Points on a hilly landscape, in no order, each with its height.
A ball rolls from a point to the lowest of its 2 nearest points, and stops where none of them is lower. Distance is the straight distance between rows; heights are no part of it.
k_612: [-51  15 -46 -21  29 -16   6   9  16  32 -22  29   2 -12   3  49  32  33
   1   8  -3  44  10 -25  19  11 -46   9]  height 8.65
k_901: [  6 -17 -27  23 -21  -9   4  -6   0  16  50 -34  38   5  -4  -9  -5  32
  38  44  -4  -7  31  32 -31 -25   2   7]  height 3.37
k_844: [ 13  -3  10  32 -12 -12 -26  20  36  16   5  -4  11   9   8   2  18  -4
  13  21  27  -2   3  26  28 -15  -8  18]  height 5.48
k_16: [ 29  -9  12  51   1   7  27 -16 -38 -47  -6   2 -12 -14  53 -17 -29  16
 -10  -9 -21 -17  14  28 -27 -40 -18 -12]  height 0.87
k_446: [-30   7  31  15  11 -24 -39 -12  10 -23  17  -2  14 -21  22 -21  -6 -28
   1 -51  11 -40  10  -5  12 -16   0 -19]  height 2.75
k_911: [-41  -2 -28  -5  -9 -11   4  10  22  40   6  18  11 -17 -11  24  33  52
  11  42  25  35   5 -19  17  22 -21  23]  height 8.47
k_642: [-19 -20  16  -7  11 -22  -1  23  -2  25 -11  14   9   2  12  45  19   1
 -25  -7  24  30 -37 -32  17  24 -14 -14]  height 4.34
k_459: [-39  16  -3 -16 -27   7 -20   2  20   9  13  18  16  -1 -36  -2  27  18
  21 -11  43  18   5 -28  17   9  35  -7]  height 4.16
k_59: [ 34  22   4  -3   5  13  -4  -1 -22 -17 -36  31 -16  19   7  18   0 -16
 -28 -16  -6  37 -21  15 -16 -31 -36 -16]  height 6.29
k_940: [ 12  27 -11  -7 -12  36   0  -8 -21 -24  -6  13  20   2  10  -3 -32   0
 -17 -39  36  27 -26  -6 -17 -33  12 -29]  height 5.76
k_328: [ 28  -1  41 -41  -2  -4 -26  -8  11   4 -31   7 -21  13 -38   1  14 -66
 -12 -33 -20 -12 -31 -33  11  17  13 -14]  height 5.96
k_162: [-16  17  28 -17   7 -12 -38 -14   9 -22  20  -7  20  -9  -9 -23  10 -35
  17 -41  -2 -19   3  -1   0 -23   8 -30]  height 3.05
k_874: [ 58   5 -23   6  19  20  29  15 -16   3 -44   0 -58  12   7   3   7   0
 -26  30 -62 -11   0   3  11  -2 -37  42]  height 2.61
k_8: [-14 -12  10  16   3 -37 -27   3   7  -1  29  -8  26  -8   9  -1  10   3
  22   1  -5 -17  32  29 -20 -19 -12 -17]  height 3.51
k_969: [-31 -21  31  12  -5 -27  -4  -4   2   1  25 -29  29 -19  18 -11 -18  13
  15  -9  17 -27   8  -3  -1  18  27 -18]  height 1.11
k_379: [ 18 -12   5  14 -31   5 -14   4  19  11  34 -46  22  13 -27 -19   9  -2
  47  37   3 -27   9  21 -13 -28  35 -13]  height 4.76
k_514: [ 21 -15 -22  19   5  -8  -1  10  26  27  -6 -15 -37  17  -5   5   7 -18
   8  29 -23 -43  13   5  33  27  -7  66]  height 4.99
k_39: [-11  -8  19 -10  -8 -23 -20  11   2  18  -6  12  20   1  -1  28  22  -1
 -12 -12  25  27 -29 -20  25   5   2 -27]  height 4.69
k_425: [ -1  25 -37 -31  37   8  15   2 -10  -2 -38  32 -30  16   6  28  27  -5
 -13 -14 -54  33   0  -4  -9  -2 -52   4]  height 4.42
k_245: [ 28 -14 -10 -15  17  16  51  -7 -53 -12  -5  -6 -14   1  11 -17 -30  22
 -11  19 -50   1   2  -1 -49  10  -1 -16]  height 5.21
k_687: [ 35   3  33 -44  -1   7  -7   5   1   1 -29   3 -19  22 -40  -3   2 -47
   0 -13 -23 -10 -38 -24  -7  19  24 -21]  height 5.77
k_192: [-40  -8  -6  11   7 -34  -1  -3  -7   4  19   8  39 -14  22  17   7  40
   4  15  15  42  17  17 -12 -10 -34 -20]  height 2.49
k_10: [ 40  49  -7 -14   0  34 -10   1 -14 -23 -31  34 -18  23 -14  -3   3 -26
 -10  -8  -5  36 -13  24 -15 -49 -20  -9]  height 6.39
k_133: [ 38  13  24   6   8  -9 -17  -4 -18 -21 -31  22 -15   8   7   8   2 -39
 -32 -18 -18  19 -21   9  -1 -25 -46 -23]  height 6.19
k_537: [-44 -41  -4 -34  24 -46  22   8  18  29   2 -20   7   3 -16  30  25  13
  24  14 -47 -15   6 -33  -2  57   2   4]  height 3.89
k_893: [  2 -42  -5   2   9  -6  60   4 -34   0   8 -20  23  -5  26  12 -31  33
 -23  25 -23  14 -21 -11 -34  20 -22 -11]  height 5.83
k_406: [-14   0 -36 -34   7   9  38   2 -19  14   1   5  20  -5 -10  26  -5  35
  -4  12 -31  37  -8 -10 -22  28 -23   0]  height 4.10
k_927: [ -3   6  -2  28  -2   1 -36  12  41  13   0  -3  -5  11 -16   3  23 -31
  22   5  21 -17  16  12  35 -18   3  34]  height 5.34
k_798: [-40  15 -26  39  17   2 -54  -2  24  -5  14  -2   0  -7   2 -16  15 -39
  25 -18   2 -38  47  14  34 -23   2  32]  height 5.12
k_25: [-44  15   0 -10 -14  -8 -19  -7 -14  -6  37   4  51 -17  -7   4  10  30
  22 -17  36  33  12   0 -17 -18   9 -44]  height 5.93
k_597: [-14  16 -21  20   9  22  20 -10  -6 -39 -26   4 -29   0  45 -14 -32   7
 -20 -34   8 -23   3   5  16  -2  12  41]  height 4.50
k_116: [ 30  57 -23  -9   3  53 -17   1 -20 -31 -12  25 -17  15 -21 -31   2 -32
   5 -24 -14  11   7  32 -21 -53   1  -9]  height 6.46
k_313: [-22 -20  -7  31   8 -21 -15  -4  16   3  32 -23   4  -6   9 -20  -4  -9
  30  -3 -12 -53  46   4   3  15  20  17]  height 4.36
k_787: [-15 -13  30  32 -23 -10   2  -5   3   7  40 -15  38 -36  27 -11 -12  35
  -5  12  54  12 -11  11   3 -15   5 -21]  height 2.44
k_850: [-29 -31  32  35  18 -43 -12   7  12  18   0  -1 -11 -13  50  29   5   9
 -37   3  31   1  -8  -3  37  10 -24   3]  height 2.35
k_616: [ 27 -19  23 -20   5  12  21 -13 -33 -19 -13  -2 -14   6  14  -6 -48 -33
 -29 -31  -3 -33 -27 -34 -16  29  33 -27]  height 7.50
k_611: [ -5   5  39 -31  -7 -12 -22 -12  13 -12  14 -14  20  -3 -23 -28   0 -32
  26 -30  -2 -31  -4 -16  -3   0  42 -41]  height 3.42
k_866: [-58  18 -17  15  20  -4 -45  -3  17  -8  37  -4  17  -2   1 -18  19 -11
  34 -31   2 -24  50   8  12 -13  10   2]  height 4.90
k_171: [ 13  14  15 -56   4  13 -10 -16 -35 -20   3   9  -4  10 -38 -24 -21 -34
   8 -44 -25  -7  -3 -15 -37   4  41 -48]  height 4.37
k_132: [ 57 -11  18  19   8   9  26   5 -41 -29 -26   4 -36   2  23 -10 -16   9
 -28  17 -38  -2 -11  14 -22 -19 -24  -5]  height 1.69
k_468: [-26  24 -52 -42  32  14  26  11  16  19 -28   5  -8   1  -3  52  19  19
  -4   1 -51  18  25  -7  -6  29 -47  18]  height 3.96
k_747: [ -9  30 -31   8 -27  28  -1  12  24  15 -10  25  -8  -5 -23  -2   9  20
   3  22  58  23 -11 -13  27  -3  27  29]  height 6.76
k_316: [-52 -17  14  38  19 -42 -10   4  14  24  12   5  -3 -19  44  11  12  14
 -15  -3  26  -4  26   4  30  18 -20  16]  height 1.98
k_110: [ 30  39   6 -15 -15  22 -42   4  31 -10  -4   9   4  12 -48 -11  33 -46
  18  -2  16  -4 -21  20  16 -46  13  -2]  height 5.75
k_695: [ 45   1  -9 -12  -2  -4 -10  15  -8  16   0  -8 -13  28 -38   1  24  -2
  18  43 -37   8  11  27 -24 -16  -3   7]  height 6.25
k_952: [-33  -3 -23   1   0  -5  11 -13 -24  -9  14  12  39 -20  25  14  -5  52
  -2  10  28  60   9   4 -20 -19 -43 -23]  height 3.01
k_872: [-38 -14   8  50  23 -38 -25   1  16  -7  -4  17 -12 -15  46  11  22  -4
 -13 -16  11  -7  40   7  37  -6 -44  22]  height 1.66
k_869: [ 36   3  20 -38 -12  16 -28   0  12   1  12 -30  -1  17 -58 -27  32 -27
  48  12 -22 -16  16  11 -19 -25  31 -22]  height 5.22
k_765: [ -4  23  30   1   8  -6 -43 -12  19 -17 -20  17  -2  -4 -12  -6   7 -62
 -16 -51   7 -15  -2  -7  28 -18 -13  11]  height 5.94
k_209: [ 26  11 -31 -16   0  28  43  -5   4   5  -1 -21 -25   8  -6 -14 -29  10
   8  16 -32 -37  18  11  -9  33  27  40]  height 3.71
k_331: [ -1  11  17 -39  -2  20 -18 -15  -1 -18  11 -10   6   3 -41 -38  -1 -30
  24 -27 -22 -28  -1  -7 -21   5  51 -34]  height 3.88
k_775: [  2  -4  -6  51   1   0  26 -12 -18 -39  -1   6   4  -6  56  -8 -19  23
 -11 -11 -10 -12  20  28 -17 -28 -25   1]  height 1.15
k_598: [-37  12 -35  -1   1  32  26 -11  14  13  -4   7 -32 -15  10  -4 -25  18
 -15 -18  47  -4   2 -18  38  30  38  51]  height 4.24
k_249: [ 35  -7  -9  34  21   1  22   2 -14 -21 -28   7 -42   3  22   6  15   3
 -18  17 -56  -4  13  14   4  -8 -52  34]  height 2.06
k_404: [ 18  -7  37   4  -1 -16 -14  -9  14  -9  -4  -3  -7  -2  -5 -10  -8 -43
 -12  -6  -5 -35 -15  -3  11   3  -5  -4]  height 4.86
k_829: [ 32 -16  29  31 -17 -28 -15  18  30  21  -7  -4   8   6  15  10  11   3
 -13  35  38  -3 -25  21  33 -22 -20  11]  height 5.59
k_963: [-30 -41  32 -27  18 -36   6   0  19  12  -8 -14   2   7 -20   9  11 -15
  14   3 -42 -26   9 -35   1  57  20 -12]  height 3.27
k_103: [-35  -9  24  -5  -1 -21 -16  -7   0  -5  25 -11  21 -17   9  -5 -11   5
   8 -34  30 -10   1 -17   7  14  33 -27]  height 1.84
k_390: [ 40  14  -7  14 -20   6 -24  23  35  19 -14   2  -7  31 -39  12  37 -25
  22  38   9   6 -13  28  16 -21  -5  30]  height 5.78
k_85: [  2  -9 -20   7 -30  27  25  26  13  32 -12  22  -8  -6 -22  18   3  35
 -10  56  48  40 -43 -19  24  16   2  36]  height 7.39
k_983: [-27   7 -31 -26   0  -2  15  -3 -13   0  -5  17  23   3  -7  18  -8  21
   2 -13  -4  36  -8 -14  -7  20  -6  -3]  height 3.65
k_205: [ 20  17  39   8  10 -16 -33 -21   3 -19 -40  20 -27  -4  -5   5  12 -75
 -48 -53 -19  -7   2 -15  26 -16 -27  19]  height 6.02
k_5: [  0 -39  23 -11  -6  -2  35  -3 -12   7   3 -20   6   4  -2  -4 -42  -1
  -4   8  -3 -32 -19 -28 -19  52  44 -12]  height 7.22
k_336: [ -1 -18  16  10   7 -13  16  13 -11  13 -25   5  -4   9  30  26  -6  -3
 -32  -4  18   8 -38 -15  20  13  -7   5]  height 3.90
k_540: [ 25  16  -2 -44   3  25  10  -8 -46 -22  -7  10 -10  16 -16 -11 -25 -17
 -10 -34 -18   9 -14  -9 -40   5  27 -38]  height 4.70
k_599: [  3 -15 -25  26   2 -18  15   1  23  19  10 -18 -13   8  14   0  -7  10
   7  22 -16 -36  24  15  19  23   1  42]  height 4.78
k_189: [ -5  -9  -7  40 -16  -5   2  -1   3  -3  51 -29  53  -7   8 -16 -13  29
  26  35  15  -4  25  38 -26 -36  -2 -10]  height 2.63
k_438: [ 32 -21   1  26   9  -7  37  13 -28  -3 -18  -3 -10  10  25  10 -10  16
 -25  34 -29  10 -21  19 -23 -12 -31   3]  height 2.47
k_873: [ -3 -11   0  31   4 -22 -11   5  17   3  17 -17  -1   2   8 -10  -6 -11
  15  -1  -7 -40  18  10   7  16   9  21]  height 4.55
k_410: [ 11 -17  -1  22  -3  -8  26  17  -9  10 -15  -1  14  10  21  26 -11  18
 -30  32  11  20 -34  11  -4   3 -17   9]  height 3.31
k_724: [ 58  -5  16  40   8  18  16  -6 -42 -43 -15   0 -30  -9  29 -24 -16  11
 -16  10 -36 -10  10  26 -18 -32 -20 -10]  height 1.25
k_288: [-35  -4  18  25 -12  -6  -1  -7  -1  12  24   3  24 -27  21   2  -4  31
  -8  -3  59  28   4  -3   7  -4   5 -19]  height 2.96
k_640: [-23   6 -41 -18  14   0  33  -9  -6   2  14  -6  20 -11  13  16 -11  39
  10  12 -35  15  29  16 -23  18 -29   8]  height 3.68
k_17: [ 48   2  -7   1 -17  -6 -17  18  16  30  -4  -8  -7  28 -29  11  36  -3
  20  54 -17  15  -4  32  -5 -23 -17   9]  height 6.03
k_949: [-30 -11  12   4  13 -46 -10   6  -8   4  12   7  23  -5  24  25   6  15
 -14  -9   8  21   6   2  -8  -2 -28 -28]  height 2.94
k_542: [ 35  -5  -1   9 -22   7 -15  24  44  22 -11 -16 -20  34 -40  -1  23 -24
  23  30   1 -18 -20  14  25   7  24  41]  height 5.52
k_180: [-17 -12   1  32 -27  25  23 -10   3  11  -7  11  -6 -31  24   2 -10  34
 -22  22  87  43 -32  -9  17   2   1   9]  height 6.09
k_512: [ -1  -1 -26 -19   9 -14  14   0  -2   2  18  -8  17   9 -10   6   3  26
  20  21 -33   5  26  20 -24  10  -8   3]  height 3.94
k_474: [ 29  20 -10 -32   5  12 -10  13   9   4 -31  20 -39  33 -50   7  19 -38
   0   3 -29   8 -12   5   5  11   4  20]  height 6.55
k_100: [  0 -19  12   0 -20  11  25 -13 -17 -17  40 -27  39 -18 -14 -32 -44  22
  18  19   2 -15   4  18 -43   3  39 -22]  height 6.61
k_95: [ 14  30   5   9 -12  21   3 -14 -27 -31  11   6  37  -9  35 -15 -28   2
 -11 -30  27  29 -18  14 -22 -57  -4 -44]  height 5.64
k_383: [ 21   8 -10 -30  32   3   4  11 -35  -7 -33  29 -34  24 -12  10  25 -15
 -20  -5 -56  44 -13  -3 -24 -10 -46 -15]  height 4.75
k_40: [ -6 -16  36   0  14 -19  -7 -25 -21 -35  -9   8  -6 -18  30  -5 -25 -42
 -25 -62 -15 -35   8 -34  -3  11 -10 -37]  height 7.61
k_895: [ -4  26  10   4 -10   3 -12  -9 -10 -17  22   3  44 -17  22 -13  -6   6
  -1 -20  31  23  -8  19 -14 -65  -8 -43]  height 5.55
k_986: [  8  14 -12  26   6  30  24 -26 -18 -52 -30  14 -42   6  49  -3 -21  -2
 -21 -33 -16 -13  -2   6   1 -18  -9  30]  height 4.57
k_857: [  0  -7  13  19 -28   6  11   5  -1  23  -2   7   8 -20  13  17   5  26
 -35  17  70  40 -42 -16  23  -1  -1  -4]  height 5.82
k_293: [  1  21 -32   9 -34  20   5  18  22  31 -27  28  -7  -6 -27   4  10  32
  -7  46  58  47 -24  -7  23   1  -2  28]  height 7.04
k_128: [-21  10  -7  26 -22  37  16 -10   2   3  -9  13 -26 -21  16  -3 -20  14
 -24 -10  86  20 -24 -20  27  -4  31  22]  height 6.32
k_193: [  9  -6   5  44  13 -19   1  -8 -11 -33 -12  16 -24  -7  27   1  12 -14
  -9  -6 -38  -7  21  18   3 -13 -45  20]  height 1.64
k_159: [ -1  11 -10 -23  -1   8  12  11  -6   7 -19  16  -1  19 -24  14  -6  -7
  -5  -9  -8  19 -29 -12  -5  16  12  -5]  height 4.19
k_678: [-16  23 -40 -38  41  -6  23   9  -8  12 -23  26 -11   6   3  39  24  10
  -8 -11 -59  33   7 -11 -23  13 -56   3]  height 4.21
k_164: [ -4 -27  -6   3 -22   6  24  31   1  35  -3   5  15   2 -18  33  13  34
 -14  45  34  47 -50 -26   9  17  -1  13]  height 7.82
k_501: [ 16  36  27 -12  -9  11 -43  -2  21 -12 -10  16   1   3 -17  -5  12 -52
   0 -34  21   4 -27   0  29 -37  -2  -3]  height 5.86
k_115: [  3  19  27 -27   6  -5 -36   0  24   3 -31  15 -13  21 -46   8  23 -58
  -7 -39  -9   0 -24 -27  30  27  11  12]  height 6.18
k_830: [-27 -13 -20 -22 -19   0   5  29  12  30  -7  23  18  -2 -33  28  39  45
   5  43  24  51 -30 -27   5  14 -16  10]  height 8.22
k_753: [ 25  -3 -18  16 -14   6 -13   9  30  24   3 -30 -28  32 -29 -11   5 -21
  31  29 -15 -43  14  10  19  14  22  49]  height 5.24
k_758: [ 21   5   7  -6 -15  22 -26   1  13   3  22 -34   2  12 -40 -34   9 -29
  43  12 -12 -40  12  11 -11 -20  41  -9]  height 5.14
k_812: [-38  11 -47 -14  14   5  23 -19  -6  -8   9   8  32 -13  26  19 -11  64
   8   6  -3  45  31  12 -16  -7 -48  -1]  height 3.43
k_130: [-53  -5  -1  19  14 -29 -30  -3  21   2  40 -15  20  -8  11 -13  10   4
  29 -17  10 -30  50   4  16   6  20   1]  height 4.66
k_654: [ 12  -7 -32   8 -22   7   6   5  10  19  32 -37  19  16 -25  -7   4  20
  41  42  -4 -12  20  24 -23  -9  27  11]  height 4.13
k_564: [ 29  12  -9 -27 -12  23  11  13 -11  -1 -28  19  -2  22 -23  17 -12 -23
 -17 -16  11  20 -56 -19   3  13  18 -11]  height 4.62
k_188: [-55 -28   1 -22  -7 -21  -4  -1   2  12  36  -6  34 -16 -12  10  14  52
  21   7  14  32   9 -16  -6  31   5 -15]  height 5.20
k_334: [ 19  11 -36 -17   6  29  33  -9 -10  -2   6 -18 -41  -1  -8 -27 -27   5
  12   5 -53 -53  35   1 -10  35  25  24]  height 3.87
k_345: [-23  22 -32  12   7  40  23 -18   9 -17 -30   4 -34  -8  41  -7 -31  18
 -18 -26  36 -10   9  -7  30   0  23  53]  height 4.43
k_374: [ 20   4  33   3  15 -20 -21 -14 -11 -28 -25  23 -12  -4  14   5   8 -53
 -37 -42 -15   8 -17  -6  11 -16 -47 -15]  height 6.12
k_985: [ 19  -1   1  26  13  15  15 -24 -38 -59 -44  23 -42   4  55  11 -10  -1
 -33 -41 -24   0 -14  -3  -3 -14 -23  19]  height 4.65
k_96: [-39 -41  32 -16   9 -45  -9  -6  23   8   9 -22  21   1 -10  -5  10  -5
  32 -10 -20 -34  27 -25   2  47  33 -22]  height 2.64
k_323: [  1 -18   6 -24   2   3  23  -4 -26 -10  -2  -8  -1   3  -5  -2 -41 -16
 -12 -22  -7 -20 -19 -24 -18  38  36 -20]  height 7.40
k_600: [-62   9 -29 -16  15 -18  -3  -1  17  36  -2  24   6 -14  -5  32  34  38
   2   3  15  40  18 -25  19  26 -24  13]  height 8.59
k_918: [-52 -21 -11 -21   4 -13  28  -8  -4  23  32 -13  25 -21   1  13  -4  51
  13   6 -11  13   2 -23  -1  59   5   7]  height 4.77
k_854: [ 51  -5 -27 -18  -2  11  18  13 -10  26   1 -14 -18  19 -23  -7   1  14
   9  58 -42  -2  11  24 -22   1   4  18]  height 6.49
k_903: [ 33  -1  -3 -27  34  15  17   4 -52 -17 -28  20 -34  15   6   8  -4  -9
 -27 -16 -51  18 -14 -18 -29   0 -22 -16]  height 5.05
k_939: [-34 -33  -4 -18  14 -31  29   9   9  29  12 -22  22  -5  -9  22   0  29
   8  15 -25  -6  -8 -31   0  55   9   8]  height 4.35
k_61: [ 40  -5  47   8  -9 -22  -2  -9   9 -12 -13  -3 -13  -3  17 -12 -20 -46
 -31 -11  15 -37 -35  -8  33 -16  -5   2]  height 4.98
k_29: [ 10 -35   6  22  -1  -5  46  -8 -33 -24  15 -20  31  -8  35  -4 -46  37
 -21  22   2  15 -20  15 -44   5 -15 -20]  height 6.13
k_362: [ 19 -15  25   1 -42  -7   7  18   2  29   5   0  21 -10   9  18   9  17
 -31  14  57  29 -61 -26  25  -1   5 -12]  height 5.53
k_14: [ 27  24 -29 -27 -13  45   9  16 -15   0 -43  36  -3  22 -21  24  -6 -13
 -22 -13  34  42 -52 -27   6   6  13  -5]  height 4.97
k_354: [-18 -18  34  27  -8 -18   2  -3   8   1  50 -36  37 -29  26 -26 -23  23
   1   2  39 -26   1  10   5  -6  27 -17]  height 1.81
k_641: [  3  -9  13  56  13 -32 -20  -2  10 -27 -16  16 -11 -12  30   3  18 -22
 -14 -14 -12  -8  25  17  23 -19 -45  11]  height 1.36
k_902: [ 18 -43  43 -17 -14   1  28  -6  -3   9   6 -24  13   3  -5 -14 -31  -7
  10  23 -12 -41 -10 -10 -31  32  48 -24]  height 7.05
k_608: [ 11 -29  16   9 -17   4  34 -13 -25 -18  32 -24  42 -11  14 -17 -51  27
  -4  17   7   0 -15  20 -39   5  10 -31]  height 6.37
k_804: [-34  37   0   8  -3  14 -41  -3  11   1   6  25  14 -21   6  -4  13  -8
   0 -22  60  18  -5  -1  22 -41   8 -17]  height 5.32
k_258: [-22  -8 -13  51   6 -11   5  -4  -3 -19  16   4  25  -8  56  -4 -10  30
  -3   4  15   4  33  30  -5 -24 -27   6]  height 1.49
k_433: [ -8 -14  34  48   1 -31 -10   6  15   2  -4  -3 -10 -18  57   5  -2   0
 -32  -7  52  -9 -10  10  45 -22 -21  10]  height 2.16
k_136: [ -7 -12  32  10   4 -42 -19   2   6  -5  10   0  26  -6  20   9   8   2
  -3  -1  -1  -2   4  18  -2 -14 -20 -28]  height 3.22
k_430: [-50 -10   1 -18 -11 -19  -3  -8 -15  -5  44  -6  55 -18 -15   7   6  46
  20  -7  11  28  17   1 -26  13   9 -30]  height 5.58
k_363: [-35 -45  43   4   6 -47 -15  -6  21   3  25 -29  23 -13   8 -17  -4   0
  25  -9  -7 -43  23 -10   0  30  28 -25]  height 1.99
k_360: [ 40  33 -26   7   1  37 -28   5 -23 -21   1   8 -20  16 -18 -26   4 -18
  16   5 -25   3  25  42 -23 -52  -9  -1]  height 6.54
k_679: [ 37 -16  41 -48  -3   3  -4   8   7  11 -24 -12 -22  20 -53  -4  18 -25
   7  26 -44 -12 -16 -13  -7  18  27 -20]  height 5.43
k_507: [ 44  19  11 -38   2  18 -38   3  -5  -7   5  -9  -8  20 -62 -24  24 -34
  28   4 -28   5  15  21 -19 -46   9 -18]  height 5.45
k_975: [-52  -6 -15  14  -2   5  13 -18   2  10  30   9  14 -33  12  -9  -3  43
   5   6  44  23  15  -4   6  15   2  10]  height 3.54
k_449: [  9  -9  24 -15 -38 -15 -10  25  15  30 -10   5  16   8 -19  22  30  10
 -13  13  40  32 -59 -28  31   0   5 -15]  height 5.13
k_492: [ 25   1 -25 -30  12  21   3  -8   1  16  13 -26 -39  17 -37 -24  -5   3
  37  14 -63 -42  46  -4 -14  31  27  22]  height 4.11
k_888: [-44  39   2  10 -16  13 -46  -3  28  14  19  16  18 -24 -19  -7  42   4
  23  -9  67  15   3  -6  23 -37  17 -23]  height 5.08
k_299: [ 11 -18  19 -40  14  -5 -19  -7   2  -4   5 -11 -19  13 -49 -20  16 -26
  32   5 -52 -26  37 -10 -20  14  28 -15]  height 4.79
k_536: [-45  13   6  -6 -17   3 -41  12  26   7  30  -8  22 -17 -27 -12  43   8
  30 -11  47   3  15 -12  23 -13  41 -15]  height 4.67
k_502: [ 26 -18  17  -5  -8   7  23  -4 -13   0  14 -25   9   2 -11 -23 -25   5
   7  25 -20 -24   4  11 -39  10  35 -19]  height 6.86
k_114: [-34  11  -7 -21   5   0 -14  -5 -15  -2   5  21  22   2   3  21  -3   4
   0 -43  18  34   2 -15  -5  15   9 -27]  height 3.15
k_441: [ 24   3  -7 -38  18  23  27 -13 -46 -18 -15  13 -19  16  -9  -7 -23  -3
 -14 -13 -43   7  -3 -11 -41  16  10 -27]  height 4.92
k_583: [-22   9   1  38   8  -8 -52   6  31  -3   8   1  -4  -2   1 -11  19 -39
   9 -20  15 -31  25  10  38 -18  -7  39]  height 5.23
k_754: [-32   1  25  34   6 -20 -28  -3   5 -22  13  -3   3 -28  37 -18  -7 -25
 -10 -37  18 -36  21   9  26 -17 -13  -3]  height 2.59
k_476: [-51  11 -29   8  -4  28  18 -22  11  12  19   6 -10 -33  17 -10 -16  34
   5  -3  55  12  17 -12  28  24  20  38]  height 3.97
k_890: [-25  -6 -13  37  -2 -12   2   0   1  -3  35 -13  44 -15  33  -5 -11  44
   7  18  22  20  35  33 -14 -24 -27  -6]  height 1.90
k_980: [ 49 -12  35 -13  -9 -10  14  -8 -15  -9 -11  -6   2   0  26  -4 -24 -34
 -33 -11  28 -12 -58 -16  11 -12   4 -25]  height 5.11
k_710: [-13  28  10   0  -9  -5 -33  -4   2  -9  12  13  27 -10   9   1   4  -7
  -3 -24  42  17  -7   6   9 -45  -3 -32]  height 5.44
k_398: [ 65  -3 -35  -1  -5  23  16   7 -12  28   5 -31 -35  25 -11 -15 -12  22
  19  59 -49 -18  24  16 -15   5  -7  35]  height 6.65
k_914: [ 13  30 -47  -8  19  23  28   8  18  11 -40  10 -34  18  12  23  15   8
 -12  18 -33   4   4  13   8   9 -43  43]  height 3.44
k_207: [ 28  37  -5 -16  -9  22 -44  10  16  -6  -7  12 -10  18 -55  -7  38 -40
  18  -4 -10  11   0  23  -2 -43   2   0]  height 5.63
k_74: [ -1  31 -51 -26  18  30  35  10  15  18 -35   5 -19   8  -1  42  12  13
  -6   5 -35  14   8   0   5  25 -36  34]  height 3.72
k_852: [-21  21 -14  15 -30  47   2   0  16  16  -3  12 -15 -22 -15 -16  -9   8
  -4   0  80   7 -24 -14  31   1  50  23]  height 6.51
k_377: [ 41  20 -38  -3  10  30  36  10   5   6 -31   5 -44  23   6   5   3   4
 -13  32 -37  -2  -3  15   8  10 -18  50]  height 3.09
k_41: [ 14 -22 -12 -14  13  11  61  -8 -40   1   0 -16   8  -1   9  -2 -26  29
 -16  30 -42  14 -18  -6 -50  15  -7 -14]  height 5.49
k_77: [ 38 -14  33 -21   5   3 -14   2  -5  -6  -8  -4 -14   8 -35 -21   1 -33
  12  15 -41 -27   8   8 -17   0  13 -16]  height 5.10
k_230: [ -6 -14 -12   4   7 -26 -15  -5  -1  -3  30 -11   3   5  -6  -4  13   1
  31  16 -38 -21  45  20 -28  -8  -7  -2]  height 3.91
k_968: [  7  20   1 -22   8   4 -24  12  24   6 -36  27 -30  26 -38  15  19 -46
  -4 -20  -5   7 -20 -11  30  16   1  34]  height 6.36
k_166: [-10 -17  38  50  -5 -36 -12   2  10  -7  17 -20   3 -26  56 -16 -11  -2
 -17  -9  34 -36   4  14  25 -20  -9   0]  height 2.38
k_485: [ 40   1 -43  10  -6  18  33  -1   6  26   9 -35 -35   7  10   2 -13  29
  13  48 -52 -33  35  23 -14  19 -26  43]  height 6.77
k_443: [-28  31  -7 -20 -10  17 -19   5   0  -4   0  20  10  -1 -23   1   6   0
  11 -31  37  21  -5 -25   5   8  32 -17]  height 3.67
k_625: [ 11  -2 -16 -28   7   6 -11  -8   9   6  16 -17 -29  20 -41 -22   8 -22
  41  13 -42 -37  37  -5 -14  24  33  14]  height 4.38
k_610: [ 16  -7  31  -7   2   3   5 -12 -23 -33 -15   0 -13  -4  28 -16 -39 -40
 -26 -48   4 -36 -19 -21  -7   8   9 -26]  height 7.56
k_714: [ 23  22 -44  -7   4  38  46  -2   9   0 -28  -3 -36  14  10   0 -27  10
  -9   8  -9 -14   1  11  10  17   9  50]  height 3.45
k_280: [  7 -18  32  18   0 -11 -20   0  21  -6  -1 -12 -11  -6  -3 -20  -5 -33
   3  -6  -9 -46  12   3   6   6  10   2]  height 4.74
k_12: [-32  -7   7 -20   0 -16  -7  -9 -18  -1  19   2  24 -10  16   7 -14   1
 -12 -46  29  15  -7 -30  -2  29  21 -39]  height 2.57

Two balls start at each pair of points below. Name the first point that both come to, or write -.
k_128, k_710 => -
k_918, k_476 => k_969
k_59, k_903 => -
k_323, k_77 => -
k_611, k_758 => -
k_695, k_869 => -

Write out the way that a ball takes from each point below.
k_379 => k_654, k_901, k_189, k_890, k_258, k_775, k_16
k_610 => k_616, k_323, k_5, k_902, k_502, k_100, k_608, k_29, k_893, k_41, k_245, k_441, k_540, k_171, k_331, k_611, k_162, k_446, k_754, k_166, k_433
k_844 => k_927, k_583, k_798, k_866, k_130, k_313
k_980 => k_61, k_404, k_280, k_873, k_313
k_398 => k_854, k_695, k_17, k_390, k_542, k_753, k_514, k_599, k_873, k_313
